Points on a hilly landscape, in no order, each with its height.
A ball rolls from a point to whichever of its 2 nearest points has the largest drop for the distance, and stops where none of them is lower. Distance is the straight distance between rows; heights are no part of it.
(228) h=33.8: [152 196 115 101 123 145 114 109 126 103 140  59 200  94 152 113 192 122
 127  80  85 114 152 160 160 126 103  92 108 116 121 125]
(1334) h=39.8: [140 126 111 103 104 189  74  91 132  90 137  63 128  93 133 112 189 127
 113 129 103 107 189 148 110 167 120 125  69  88 140  99]
(886) h=36.9: [111 156 111 137 144 102 131  92 133 197 128 124 163 106 156 126 127 171
 123  68  97 119 123  94 137 112  75  97 151 146  93 172]
(1184) h=21.7: [146 103  77 146 114  54 142 132 140 188 189 135 107 123 134 191 110 155
 138 151 136 192 132 129  98 103 181 140 135 178 135  93]
(39) h=37.4: [150 190 105 113 134 142 131 104 133  86 149  98 165 113 136 156 118 122
 167  80 112 138 123 191 137 111 148  96 155 145 125  91]
(299) h=32.4: [166 214  85  91 115 150 148 119  96 180 186  91 151 103 130 171 104 138
 181  71 124 137 108 136 137 104 122 101 147 117 126  92]
(62) h=56.4: [106 159 101 171 140 145 120  85 138 136 117 104 145 117 124 122 104 151
 160  91 134 117  84  76 137 108  33 107 149  91  77 147]
(79) h=48.1: [120 144 162 118 167 114 142 154 127  58 132 106 121 131 154  97 130  69
 157 146 167  81 142 153 147 140 142 201 113 165 157  75]
(107) h=48.0: [164 174 141  91 170 182 144 156 115 120 129 133 122 149 122 145 162 128
 133 103 172  76 114 124 128 141 122 168 145  61 137  92]
(1491) h=52.5: [121 134 136 164 168  44 148 169 161 121 147 115 161  97 192 109 182 156
 144 109 169 108 129 150 129 105 145 171 111 164 127 135]
(1283) h=42.5: [109 113 123 137  79 207 127  93  44 120 113 145  96  96 119 143  88 113
 163 148 135 177  98 118 120  96 164  75 149  84 137 161]
(646) h=78.1: [126 119 157 117 134 153 154 144  45 147  72 178 122 184 117 100 159  92
 131 161 164 171 120 141 152 130 181  95 155 100 155 135]
(1294) h=45.1: [160 153 101 158 131 136 143 162 101 222 119 136 123 163  99 124  88 129
  84 101 122 143  81  52 142  91 117  90 135 106  93 175]
(291) h=36.6: [156 125 135 153 141 204 108 129  86  90  74 119 127 165  98 104 167 105
 116 138 163 143 111 137 143 127 131 108 116  35 133 143]
(584) h=49.8: [ 87 153 153 138 171  92 147 128 167  96 117 155 147 115 166 125 129 144
 140  96 135  71 125 114 136 137  68 164 165 163 102 152]
(1008) h=54.0: [107  76 133 118 144 142 155 105 111 161 106 218  76 165  89 169 144 138
 127 160 163 172 161 123 117 152 178 123 175 119 148  81]
(764) h=72.6: [161 152 119 143 119 130 158 168 108  96 124 189 119 168  98 176 112 100
 124 140 148 202 110 140 123  94 199  99 184 135 134 106]
(1619) h=27.3: [122  80 149 110 121 111 103 120 167 156 116 140 110 156 114 111 132 155
  89 135  70  93 167 122 121 175 110 135  83 125 131 133]
(1104) h=44.0: [105 127 122  94 124 123 142  98 169  93 139 170  86 160 117 148  78 115
 145 145  81 117 157 135 133 170 112 129 167 175 136  51]
(622) h=62.3: [149 165 133 127 168  80 166 189 128 148 148 175 142 148 151 162 189 150
 114 104 161 144 131 136 129 113 178 155 161 145 139 117]
(1035) h=69.1: [147 174 112 166 149 129 157 151 128  81 113 170 131 180  99 157 108 106
 154 104 183 173  93 134 108  97 154 118 191 129 110  95]
(1002) h=39.3: [164 132 120  74 104 176 101 132 119 117 180  95 101 128 114 153 110 118
 128 152  97 105 143 165 124 173 175 150  96 119 163  70]
(768) h=19.4: [ 93  99 139  94  76 144 115 101 140 118 115 144 125 109 140 104  80 129
 101 142  42 107 135  83 147 147 100  86 144 152 126 175]
(715) h=46.1: [151 172 105  93 133 178 112 136 164 140 178 129 112 103 121 176  96 176
 118  81  80  68 115  92 132 148  89 135 142  91 109 123]
(1858) h=45.5: [188 168 115 149 142 166 110 133  85  90 128  56 152 149 112 123 165  92
 157 132 172 161 106 182 133  94 159 127  98  68 137  94]
(1966) h=22.9: [155 118 119 131 110  71 112 185 160 137 183  78 144  97 148 124  97 128
 106 130 114 117  97 120 133 124 128 155  79 173 125 166]
(1758) h=25.7: [ 94  63 161 123 118 127 113 117 132 141 113 153  96 134 129 112 134 138
 112 167 122  93 156 127 108 168 130 159 109 120 145 137]
(821) h=47.3: [135 136 122 139 121 143 111 136  91 203 138 139 137  88 143 143 145 166
  89 103 117 116 115  94 133 112 126 110 117  98 120 209]
(1533) h=30.3: [138 124 131  58 126 210 127 113 117 115 123 159 100 138 113 136 133 150
 126 115  76 117 149 154 145 158 154  76 155  90 154 109]
(290) h=63.3: [139 171 138 121 169  71 157 171 132 146 148 164 130 162 147 135 164 131
 127 104 143 108 136 121 139 136 129 168 141 156 133  94]
(1928) h=66.1: [140 180 120 168 153 141 161 137 104  89  91 146 155 173 104 120 115 101
 167  92 183 167  72 133 138  79 124 103 181  99  95 125]
(989) h=22.8: [112 104 114 126 115 107 113  86 204 161 109  81 139 151  98  75 117 157
 130 114  87 110 155 105 123 148  32 115  79 131  99  99]
(833) h=8.6: [137 132 118  87 118  96 135 150 105 203 208 137 121  78 156 175 126 149
 115 123 120 114 136 125 119 142 172 152 122 163 152 128]
(1432) h=24.8: [151 129 105 151 115  54 133 204 151 124 209 117 118 105 158 162  73 121
 116 140 148 141  77 105 120 108 159 163 120 195 127 139]
(10) h=32.3: [188 145 144 142 152 181 107 174 116 107 101 113 140 169  95 126 185 131
  79 128 145 116 112 134 143 123 141 135  97  39 120 151]
(499) h=52.3: [109 124 143 117 127 176 112 107 160  29  83 132 124 148 124  99  95  90
 127 123  82  99 121 129 150 145  84 102 162 119 120 135]
(986) h=37.6: [158 138 126 122 147 188  85 111 137 115 135 103 119 106 129 148 192 168
  98 101 126  99 171 159 113 161 131 133  89  57 135 125]
(434) h=26.9: [126 166 152  90 139  81 148 141 108 153 123 113 180 149 161  72 174 103
 125 112  88 112 151 127 180 138 118 115 118 173 138 128]
(1870) h=38.4: [116 130 105 123 139  77 144 107 147 229 143 148 115 123 150 139  97 160
  89  88  72 126 138  75 134 130  92  96 143 178  96 153]
(416) h=40.2: [159 105 136 145 116 122 101 172 161  83 129 130 125 134 112 154 107 139
  86 151 115 139 107 157 111 124 163 134 120 128 120 171]
(386) h=24.6: [102  99 132 126 131  81 129 106 206 141  94 102 142 156 111  73 147 140
 142 134 105 102 181 159 112 152  83 135  73 154 121  77]
(1772) h=49.5: [ 86  90 123 148 123  91 134 102 146 136 126 145 101 132 121 131  92 126
 170 169 164 135 147 145  91 131 121 165 131 168 132  87]
(623) h=50.3: [104  73 126 132  98 135 150  69 106 122 111 182  90 138  95 159  78 117
 146 180 123 199 135 128 128 111 167  98 176 151 130 120]
(1274) h=46.6: [164 142 106 136 124 107 130 160  96 209 132 126 124 182 108 120 107 115
 100 131 117 156 101  92 138 118 137 114 111 131 117 136]
(1323) h=21.2: [147 125 106 142 123 100 111 111 165 178 122  63 148 149 113  98 119 135
 108 120  99 124 125  92 135 128  38 120  79 110  93 134]
(1347) h=30.4: [154 117 145 129 149  97 129 186 167 152 130 184 109 174 103 152 137 155
  63 119 101 111 134  99 121 160 142 153 129 128 116 142]
(1261) h=28.8: [143  75 130 118 123  97 117 136 158 198 136 162  97 150 104 143 115 171
  60 130  71 121 154  99 117 157 136 121  97 141 118 157]
(1492) h=42.7: [123 118 128  82 116 130 130 128 138 132 167 164  66 168 111 159  84 115
 133 161 112 106 154 135 115 188 142 169 136 149 154  45]
(868) h=47.4: [151 174 120  76 121 147 123 144 131 171 172 104 137 104 146 139 125 138
  98  93  61  65 126  87 165 145  77 125 118 105 119 135]
(1636) h=42.8: [146 134 119 135 147 104 132 135 171  35 145 119 134 133 137 158 113 104
 144 128 132 144 135 201 121 118 171 138 158 178 137  84]
(501) h=33.4: [114  75 121 149 109  77 125 105 173 138 120 133 134 116 126 131 105 162
 114 138 104 164 143 132 103 110 122 105 129 173 110 164]
(644) h=58.9: [141 162  98 180 145 178 112 106 139 103 111 113 140 121 100 149 118 157
 140  81 146 139  82 103 127  99  77  96 145  63  77 159]
(1691) h=48.3: [ 89 150 136 113 146 104 154 109 148  95 140 167 136  95 165 161 110 136
 148  97 125  94 132 132 128 133  97 148 192 176 118 126]
(1392) h=50.8: [ 79  69 129 133  90 117 108  69 120 175 103 116 152  83 143  97 174 177
 106 133  99 161 174 118 101 114 146  88  92 144 134 190]
(1034) h=25.2: [182 180 126  96 101 201 105 162 105  57 173  69 132  96 123 148 124  71
 114 115 103  97 114 150 160 125 142 121 100  80 146 119]
(1269) h=43.0: [152 120  99 144 111 145 102  98 133 125 129  96 126 164  86 143 111 144
 151 149 125 186 132 184 107 118 178  98 108 119 120  89]
(440) h=49.4: [103 137 154 120 144 110 137 132 157  35 104 115 141 133 152  84 121  67
 151 143 136  95 151 172 142 135 131 157 132 189 154  89]
(1188) h=32.2: [117 116 132 124 177 174 142 125 127 161  79 182 115 191  69 113 147 143
 124 110 148 117 109  95 144 163 126 102 159  63 116  90]
(1496) h=11.9: [101 134 137  89 131  67 161 148  94 186 184 163 115 102 175 155 140 119
 138 137 146 121 151 118 136 150 154 162 142 191 172  99]
(1643) h=29.1: [171 149 150 161 147 128 116 175 132 107 103 103 144 164 106 115 157 120
  92 128 146 122  88 111 149 107 111 146 100  78 101 173]
(1180) h=47.8: [ 75  93 112 155 131  76 157  77 170 115 122 157 110 128 129 145  94 127
 172 162 146 162 163 145 109 113 107 143 172 195 121  85]
(1877) h=50.7: [ 86  64 132 129 108  90 125 101 165 125 138 130  93 119 121 127  96 121
 165 190 146 116 175 160  78 143 144 179  97 179 153  60]
(805) h=26.7: [132 162 105 135 123  65 147 171 110 152 198 120 126 107 149 155  77 103
 149 127 141 132  91 103 136 112 137 157 132 198 128 121]
(1552) h=17.6: [ 85 106 139 115  86 117 124  99 118 149 114 138 149  77 164 103 105 142
  98 118  61 125 134  78 136 118  99  78 147 169 115 213]
(711) h=47.1: [145 105 117 120 102  92 135 123 121 167 131 156 119 163 109 141 113 125
 102 155  78 195 152 131 147 121 167  74 135 174 137 132]
(1372) h=26.6: [168 156 151 146 142 107 125 181 115 155 119 100 155 138 135 109 144 119
  64 110 108 102  94  72 167 104  90 137  96  99 102 206]
(938) h=41.5: [157 137 107 123 119 151  78 106 149  88 128  37 160 116 127 102 207 117
 122 124 118 133 184 187 113 145 139 117  57 105 141  92]
(524) h=25.0: [132 149 169 105 127  91 146 153  85 149 107 102 159 157 150  47 149  68
 119 151 107 115 130  97 189 124 108 137  96 152 141 135]
(147) h=65.2: [ 99 122 128 145 183 132 132  96 179 135 106 155 113 158 109 131 136 161
 147  96 150  80 138 126 115 157  80 162 150 101 102  80]
(1853) h=27.1: [ 73  86 128 135  92  92 124 149 179  73 118  67 159  59 170  83 167 120
 136 136 142 100 153 156  95 116 127 159  68 188 150 139]
(325) h=68.4: [136  86 100 158 109 185  67  65 144  95 108  75  95 110  97 114 147 142
 134 153 152 146 166 133  85 152  96 119  60  71 117 115]
(1833) h=48.6: [120  92 137 167 122 109 103 138 115 168 112 124 136  94 146 120 155 166
  97 133 132 131 120 105 109 115 122 131  93 109 120 220]
(665) h=61.0: [125 116 129  84  78 156  96 130  55 188 172  98 118  66 157 129 140 119
 114 157 113 118 142 111 122 158 167 140  77 119 173 160]
(1944) h=50.1: [111 166 121 125 136 131 157 112 125 110 130 168 135 112 140 160  99 137
 153  88 126 123 108 128 129 111 109 112 199 144 106 133]
(1805) h=28.7: [117 122 129 145 131  97 115 150 197  65 144  64 146  85 152 104 132 119
 145 128 150  89 135 161 103 132 103 186  77 159 133 116]
(36) h=27.5: [118 151 145 122 143  49 148 142 166 143  89 117 174 171 149  62 172 112
 128 120  93 124 170 142 169 134  96 113 108 184 124 106]
(872) h=46.7: [143 123 118 151 120 101 132 117 132  80  88 119 167 158 121 111 147 108
 153 147 119 209 137 204 136  89 183  63 141 161 127 117]
(341) h=24.2: [133  96 112 187 140  92 114 121 196 128  85  83 136 156  91  95 127 155
 156 142 169 163 121 173  95 104  89 135  74 114 107  98]
(7) h=51.3: [125 184 142  93 131 141 137 140  82 156 155 111 169  57 188 128 173 132
 133  86 129  92 125 122 153 126 114 133 128 120 145 176]
(1813) h=21.0: [163 149 153 110 118 163 112 183 102  60 179  93 129  96 134 140 128  76
 106 136 135 100 103 155 151 143 183 164  92 119 159 149]
(57) h=11.7: [110 123 136  83 112  99 146 134  98 191 164 151 140  62 179 151 126 137
 104 112  95 117 144 113 145 129 148 120 156 174 144 178]
(1694) h=44.9: [156 154 131 125 156 117 138 177 146  55 147 138 116 161 125 156 125  96
 127 132 153 127 117 174 125 137 175 163 146 153 145  78]
(1642) h=42.1: [166 121 116 129 116 113 104 167 189 112 169 127  99 140  93 185  78 162
  92 134 109 121 115 135  93 143 145 160 112 137 108 123]
(1109) h=59.7: [112 116 143  69 102 192 119 107  52 177 128 123 117  89 156 107 170 130
 138 146 117 112 160 118 131 157 142 112 113  85 178 138]
(1661) h=26.2: [113 126 142 145 147  58 144 136 187 133  73 107 161 175 123  50 154 115
 140 137 128 117 152 142 149 125  66 131  90 157 117 101]
(1166) h=24.9: [135  72 130 172 133 121 103 128 184 123  92 116 112 160  80 112 118 162
 116 142 147 146 115 139  95 139 100 141  89  98 108 140]
(293) h=53.9: [129 156 124 168 152  68 140 161 141 114 156 103 165  97 175 138 149 147
 148 105 171 123  92 138 127  89 146 161 137 154 113 159]
(897) h=79.4: [101  94 153 112 124 144 141 104  48 167  84 152 127 150 137  80 163 100
 153 180 162 159 152 148 137 138 177 117 129 121 171 114]
(1669) h=60.1: [150 163 115 149 169 113 160 158 126 160 139 190 148 130 129 183 164 172
 125  90 195 150 111 128  89 100 170 144 188 121 112 122]
(460) h=49.6: [151 173 130 105 143 100 122 157 137 155 165 102 177  89 162 140 177 160
 100  79  96 101 135 140 149 134 131 134 107 126 125 164]
(1324) h=25.9: [127 116 102 114 123  82 161  89 121 188 166 167 127 101 140 187 137 156
 133 130 116 190 162 132 126 109 170 111 171 185 134 117]
(1695) h=33.2: [139 187  87 129 115 152 124  86 112 138 181  88 154  68 143 179 112 155
 178  77 129 148 113 162 113  99 139 106 139 133 123 118]
(153) h=25.8: [106  80 137 140 106  86 116 149 146 109 126  96 157  88 160  89 164 133
 124 152 137 126 144 151 107 121 154 143  80 157 144 163]
(1175) h=17.8: [ 61  81 144 151 120 139 125  80  87 175  75 149 135 127 141  75 137 131
 143 147 139 136 134  93 129 132 103 109 132 119 126 162]
(181) h=51.5: [140 198 145  82 158 132 164 151  81 160 145 131 154 105 167 138 172 135
 157  82 160  94 115 130 157 126 121 140 153 123 147 134]
(1905) h=55.4: [112  70 148 127 147 136 154 114  95 175 108 206 104 136 107 160 170 164
 115 148 166 154 151 141 116 137 188 127 159 108 144 137]
(2) h=12.0: [111 110 146 172 119 139 118 140  74  98 118 127  97 123 129 127  87  94
 161 176 202 141  76 114 101  97 142 183 130 115 131 155]
(275) h=39.6: [162 159 100 116 123  79 141 171 136 202 172 138 118 129 142 162  93 132
  69  99  62 133 127  90 142 125 129 105 131 184 115 152]
(1290) h=24.1: [115  68 147 102  77 113 101 148 152 107 133 100 145 101 138 108 139 127
  83 159  81 127 161 152 117 150 174 122  77 170 153 169]
(1800) h=52.8: [111 152  94 156 123 140 144  81 128 118 128 134 122 145 102 152  56 136
 184 104 136 151  86 113 123 101  96 100 174 133  90 102]
(701) h=46.8: [109  98 127 117  66 146 147  89  62 142 136 167  99  90 126 155  64 111
 147 155 110 179 114 111 127  92 170  85 170 148 135 161]
(1112) h=33.0: [127 127 140  91 126 159 123 105 134 108 142 149 121 105 139 160 133 152
 117 114 103 111 152 158 122 144 153 116 153 127 140 134]
(1964) h=53.1: [119 144 113 164 123  59 152 137 106 127 140 123 174  95 176 131 127 121
 155 120 144 178  95 141 140  71 159 102 157 179 120 168]
(1388) h=20.8: [162 122 105 156 134  61 132 171 173 132 138 107 116 192 120 118 124 125
 147 160 158 163 133 171 117 124 159 151  88 154 136  62]
(193) h=44.7: [133 156 107 113 129 165 109 123 166 108 176 111 100 112 120 174  77 153
 133 105 108  67 109 104 109 151  74 176 135 100 109 103]
(1096) h=38.8: [122 120 126 145 107 195 111  86  76 106 115 133 114  83 130 149 133 138
 146 131 152 165 120 144 107 105 161  89 141  81 139 171]
(1655) h=80.4: [ 91 111 134 116 106 123 144  96  41 175 123 119 139 114 152  92 155  99
 180 174 172 168 143 160 117 113 184 122 127 151 170 100]
(882) h=22.5: [144 110 114 166 143  54 127 160 212 123 121  95 126 154 118  94 118 145
 157 147 163 133 127 165 103 120  96 171  75 141 120  77]
(793) h=66.4: [ 97  87 125 165 167 164 103  74 181 115  97 128  87 140  96 124 129 163
 151 119 167  90 146 134  86 160  86 159 104  73 113  90]
(593) h=47.9: [142 129 125 134 127 104 143 151 111 177 106 183 109 204  99 133 117 116
  95 139 106 177 127  97 148 137 143  92 141 149 130 116]
(1055) h=14.5: [108 133 126 119 101  98 138 127 105 149 159 136 163  47 176 144 109 131
 112 104  90 133 115 107 146  94 138  91 159 180 126 210]
(1094) h=52.4: [ 88  76 129 115 120 137 164  69 112 136  96 207  87 158  96 143 121 120
 148 168 135 190 158 131 136 141 159  96 190 142 145  86]
(932) h=29.8: [125 127 123 151 165 128 137 110 139 158  79 135 130 211  77  94 134 120
 141 126 148 134 118 119 160 146  96 116 134  93 105  76]
(1555) h=27.8: [111 125 139 155 144  96 136 121 145 136  72 123 143 190 107  65 119 106
 147 145 140 135 114 109 156 122  67 127 119 133 106 122]
(1376) h=35.6: [113 122 123 127 119 168 109  65 117  97 124 119 133  88 136 145 138 147
 152 120 128 148 148 174 106 116 154 107 140 116 139 130]
(500) h=54.8: [107 120 168 147 155 129 138 166 151  86  88 187 112 157 117 119 100 125
  98 126 143  85  88  79 141 139  85 158 166 119  96 178]
(1817) h=31.8: [100  38 130 149  94  82 123 116 204 111  88 129 120 105 109 109 105 162
 115 166 113 167 156 155  87 116 124 113 102 166 125 151]
(731) h=27.6: [ 94  54 163 118 120  88 137 127 172 108 125 183  83 122 130 145 116 131
 102 175 112 100 175 134 108 167 134 176 137 167 146 126]
(1379) h=64.2: [123 142 125 126 163 107 142 130 142 166 138 159 123 164 121 138 141 156
 138 107 145 100 140 123 118 155 113 164 138 124 119  87]
(1148) h=41.3: [144  99 128  89 122 150 117 109 147 125 158 149  77 155 102 165 109 139
 122 151 111 121 167 174 105 175 183 150 120 133 152  53]
(88) h=43.4: [150 137 115 120 120 146 111 147 166  97 164 121  89 142 107 176  64 134
 121 131 114  89 107 126 106 155 116 174 130 128 114  99]
(1884) h=56.0: [102 112 146 166 161 109 146 152 150 117 111 199 117 138 127 154 118 149
 112 123 177 108 105  94 102 125 113 168 175 132  98 162]
(233) h=31.7: [157 144 133 140 154 123 137 200 163 157 136 208 109 180  94 158 107 141
  63 116 124 108 112  55 106 151 129 151 152 120 101 129]
(1795) h=49.9: [ 99  81 119 153  92 105  99 101  99 196 112  91 146  83 152  90 155 151
 107 137 122 152 143  93  94 109 121 108  71 141 129 196]
(535) h=34.4: [116  99 125 137 158 191 127 130 129 155  89 197  98 155  63 136 128 167
 108 115 141 123  94  73 127 148 145  89 167  57 110 130]
(1395) h=45.9: [ 86 117 120 116 141  90 165  68 168 123 140 188  96 123 128 175 112 143
 156 131 121 145 175 139 122 143 113 140 190 187 132  61]
(1489) h=38.5: [119  86 115 137 140 200 103  42 142  75  98 128  97 137  88 133 124 147
 140 131 141 155 155 176  96 130 162 102 134  96 141  96]
(605) h=67.5: [106  89  98 157 129 182  87  49 172 113 123  96  83 124  85 120 114 168
 156 131 144 133 141 118  90 155  84 129  93  78 109  91]
(332) h=8.5: [106 129 145 148 118 136 135 129  53 150 132 114 102 126 141 105 100  93
 173 170 193 119  82  86 119 116 111 189 118 110 142 130]
(743) h=21.1: [ 95 100 140  70  73 129 106 108 157 100 113 111 136 129 125  85 103 112
  98 143  29 114 163 115 140 167 114  94 107 181 138 134]
(397) h=20.7: [124 167 150 142 117 119 139 145  88  84 128  89 155 116 147 100 103  69
 159 137 145 127  82 113 158  96 114 136 126 144 124 150]
(1453) h=57.7: [122 132 124 172 171 122 148 140 166 148 123 198 137 127 108 181 129 184
 108  84 177 124 105  95  83 111 132 150 185 112  86 150]
(1851) h=35.1: [118 127 107 154 129  79 125  99 164 159 112 117 154 125 128 119  99 158
 138 102 109 159 121 120 123 102  90  97 131 163  94 155]
(746) h=75.0: [152 104 135 158 115 119 146 180 103  95 104 194 107 171  99 159 115 103
 101 170 155 193 100 126 122 101 199 118 166 131 134 153]
(1054) h=29.9: [164 196 124 105 105 173 111 145  93  78 162  57 180  72 146 124 167  81
 122  97 106 126 126 158 168 118 140  98  99 102 139 143]
(483) h=53.8: [108 131 163 124 145 148 143 153 133  51  84 184 104 168 121 110  94  91
 118 135 114  93 108 102 157 145  97 131 185 123 119 144]
(1507) h=18.6: [156 129  93 148 118  68 126 162 136 149 175 120 105 166 115 152 100 123
 142 160 154 174 110 146 106 120 175 152 116 170 137  71]
(1836) h=76.6: [131 101 166 134 127 124 156 162  73 112  87 201 122 158 128 134 158  98
 105 169 150 185 125 144 144 110 199 107 170 129 155 156]
(1362) h=51.1: [113 144 150 151 170  33 154 166 191 100 120 147 155 126 171 111 158 143
 121  99 129  93 139 133 143 123  96 154 138 183 112 150]
(451) h=37.3: [142 109 128  91 110 204  99 128 102 135 156 129  75 125 113 153 104 140
 123 154 118  94 128 119 117 170 146 156 111  73 155 100]
(1931) h=23.3: [136 141 162 125 112 112 122 148 105 105 111  84 156 127 142  70 128  75
 121 152 116 114 102  89 168 115  96 135  92 136 125 165]
(1183) h=15.7: [120  99 154 160 120 123 116 167 108  63 133 107 118 107 146 113 114  88
 135 183 174 131  93 143 113 113 172 178 103 144 150 158]
(212) h=45.3: [153  80 116 123  96 105 112 122 148 133 134 127 118 154 101 143 114 141
 112 179  94 189 155 171 110 135 190  99 102 160 139 111]
(1402) h=29.0: [133 146  98 113 112 112 144  92 112 170 170 134 141  90 137 179 121 162
 154 106 117 165 135 154 122 104 165 102 161 160 123 119]
(191) h=9.3: [143 169 111 164 137 106 159 133  58 187 133 101 139 155 121 106  92  90
 165 128 179 151  63  69 150  74  97 138 136 120 105 123]
(1845) h=22.3: [ 89  96 155 101 122 198 134 122  62 127 101 173  85 130 135 106 106 104
 151 161 142 105 106  90 136 146 120 132 164  85 157 139]
(824) h=58.6: [112 116 146  95 131 181 123  95  62 187 109 140 133 100 150 118 195 163
 141 128 148 134 159 145 121 142 156 103 119  80 168 146]
(159) h=23.0: [154 101 127 158 133 105 101 141 194 165 108 113 132 156  97 119 113 168
  84 108 109 128 113 112 119 132  73 121  81 107  92 164]
(940) h=4.9: [133 149 131 151 124 141 142 128  50 159 134 100 110 145 113 107  91  82
 158 160 186 114  65  48 145  91  72 165 125  79 112 117]
(1450) h=50.2: [122 148 132 157 119  88 139 121 112 102  91 123 178 146 142  96 137 103
 147 121 115 182 114 152 155  88 134  67 150 160 110 158]
(248) h=16.5: [123 154 115 133  70 152 106 121  84 109 149  69 146  78 146 112  97  85
 149 135 115 143 102 107 134 107 123 111 107 133 129 161]
(1412) h=46.4: [137 144 151 131 167 107 152 179 135  55 130 152  88 175 126 131 115  77
 140 154 179 114 122 145 130 142 162 202 143 161 156  65]
(1488) h=29.5: [109  29 151 139 120  91 134 126 191  85 100 173  94 123 117 145 131 140
 104 183 119 141 183 168  97 136 155 153 132 161 138 136]
(358) h=41.4: [166 176  99 126 109 113 156 181  86 204 154 143 126 116 130 153  88 120
  81  91  71 157 111  96 155  85 150  66 161 160 118 184]
(1312) h=36.3: [ 95 168 120 102 117 150 121  78 119 117 118  79 186  98 162  89 176 118
 152  95 100 110 157 137 141 132  81 106 122 133 124 117]
(1359) h=25.1: [146 143 152 129 116 126 129 172  85 152 115 104 138 132 137  87 106  85
  84 140 103 102  87  51 177 109  82 126 106 110 119 201]
(319) h=35.3: [147 129 114 123 124 194  86 113 108 132 154 109  97  91 129 159 148 157
 118 132 139 102 142 120 103 159 116 150  95  54 136 131]
(1225) h=50.9: [ 99 120 145 132 129 124 129 112 162  49  76 124 140 154 126  91 107  91
 140 139 110 126 137 161 139 129 108 109 152 161 125 122]
(827) h=29.2: [156 201 103 108 121 110 146 141  97 166 180 100 146 122 139 143 100 106
 153  99 121 129 103 122 150 112 122 130 140 158 125  98]
(678) h=43.3: [153  98 120 143 146 103 130 117 163  91 105 126 147 148 128 138 175 145
 134 140 131 182 172 225 119 111 204  99 129 142 145  90]
(1713) h=21.5: [151 140 112 122  87 108 100 166 146 116 188  45 166  79 147 123 126 106
 108 123 102 124 110 133 134 125 136 135  58 159 132 164]
(1539) h=50.0: [167 205 154  74 176 148 172 193 109 138 151 159 138 122 149 157 162 132
 134  79 176  72 117 104 139 137 139 168 167 112 138 126]
(1920) h=40.5: [135 167 115 113 141 112 132 134 165  45 168  92 165 105 154 144 124  98
 150  93 116 122 127 197 135 124 152 123 142 182 135  93]
(1637) h=40.9: [132  86 106 150 136 140 102  63 165 111 110 101 121 151  93 131 142 161
 155 144 145 182 166 211  90 115 181 107 106 123 133  74]
(1369) h=18.4: [148 105 152 122 112 136 112 178 126  44 151  89 133 111 142 106 129  74
 111 164 129 125 115 172 141 138 189 148  81 149 166 142]
(551) h=56.9: [123 118 138 113 156 133 150 108  84 193 120 171 127 140 127 142 188 167
 139 118 170 148 152 156 115 131 177 118 148 108 151 113]
(1789) h=42.2: [151 192 146 100 153 168 133 125 117  67 145  79 147 117 142 115 153  91
 131 110 131  64 110 106 170 118  51 141 129  76 121  94]
(1385) h=24.7: [106 103 146  82 139 198 164 135  71 153 119 210  70 144 113 143 110 125
 155 152 171 112 116  92 120 156 146 123 190  89 166 114]
(801) h=43.2: [162 185  98 140 111 139 155 162  79 192 131 133 139 128 122 127  86 119
 106  85  87 145  91  86 170  81 119  65 156 113 104 178]
(322) h=19.7: [131 152 101 124  74 144  93 129 137  91 180  57 160  49 145 140 103 111
 122 114  93 127 117 126 125 126 123 115  88 155 123 166]
(215) h=33.1: [113 115 132 129 119 175  93 119 121 112 163 115  89  63 150 158 132 146
 118 133 148  75 135  98  89 163  97 187 104  82 128 152]
(1652) h=40.0: [121 176 141  67 155 177 138 113 104 117 134 105 147 118 158  97 166 104
 159 108 115  65 127  93 174 136  40 126 141  76 142  93]
(236) h=36.4: [135  92 128 147 129 169 114 143 154 136 106 182  93 164  66 146  98 159
  90 133 126 128 100  92 118 138 142 113 139  86 103 148]
(148) h=54.7: [108 160  84 159 139 141 142  68 123 172 123 122 132 144 110 131  74 143
 183  86 140 141  80  77 134 104  57 101 165 115  81 109]
(1668) h=38.3: [139  91 136 141 110 155 106 130 143 107 105 156 109 140  92 147 115 154
  83 139 107 142 120 129 119 126 154 101 129  95 118 182]
(1228) h=27.4: [140 125 140  77 137 182 149 141  93 129 112 191  88 183 102 135 120 113
 128 141 126 130 132 126 143 162 159 103 167 103 157  86]
(1703) h=20.1: [ 83 108 153 113 129 153 136 111  74 152  90 165 120 140 143  83 124 109
 139 148 126 115 115  92 153 138 111 107 154 111 135 155]
(1316) h=22.6: [111 102 140  76  85 132 107 115 155  98 130 105 141 116 129 106 141 120
 102 139  54 113 180 162 130 164 152 106 100 172 149 120]
(985) h=44.2: [151 142 144 120 145 180 111 127 131  68 126  88 116 138 121 111 144  91
 117 147 139  66 120 101 144 140  62 156 108  56 128  98]
(871) h=23.4: [ 67  64 165 162 153 111 136 104 156 119  59 174 114 139 128  92 151 132
 131 157 157 105 162 143 108 140 115 150 122 129 133 137]
(120) h=46.0: [159 132 152 116 166 175 116 133 118 101 123 103 112 152 119 122 174 104
 116 137 164  76 135 134 129 156 113 187 101  49 147  86]
(1757) h=43.1: [163 162  98 133 127 144  97 111 137  96 139  37 169 125 125 113 163 112
 153 122 130 148 140 187 123 116 138 128  84 109 139  80]
(1518) h=48.4: [140 154 129  93 135 118 113 133 140 181 165 108 143 100 153 139 155 162
 106  87  88  64 148 112 138 163  91 160  99 108 125 138]
(300) h=41.1: [171 157 114 148 117 192  99 118  80  92 108  81 142 131 115 123 165 101
 134 135 149 165 118 160 134 106 141  96 103  57 130 132]
(1352) h=30.6: [116 135 128 122 121 134 101 126 147  94 176  75 127  70 157 139 132 124
 140 123 141  82 135 137 102 148 109 189  92 134 131 122]
(971) h=69.2: [130  84 118 172 112 154  73 107 171  71  76  67 119 105 114  86 176 129
 113 146 163 141 176 162  81 133  91 133  49  89 127 131]
(841) h=20.9: [ 54  88 156 160 151  86 154  96 117 172  77 178 123 142 142  83 143 122
 161 153 173 120 144 106 130 130  96 144 148 152 124 136]
(636) h=38.1: [102 175 140  77 130 156 137  99 111 136 119 105 172 102 171  86 163 118
 146  87  84  81 142 100 170 139  55 104 144 115 128 128]
(1330) h=62.2: [139 161 122 161 164 194 134 127 131  77  79 146 139 157  95 131 125 116
 134  82 153 130  80 114 139 106  95 102 173  56  91 134]
(604) h=45.4: [147 171 110 129 117 178 142 144  82 196 126 138 140  99 128 138 122 161
 111  73 101 132 106  89 156  93 114  56 157  85 123 192]

For each start below, name the point where the ball stops.
(1035) | (1691)
(1652) | (940)
(1392) | (1758)
(1109) | (1175)
(291) | (248)
(593) | (1758)
(299) | (248)
(1795) | (1758)
(1283) | (1175)
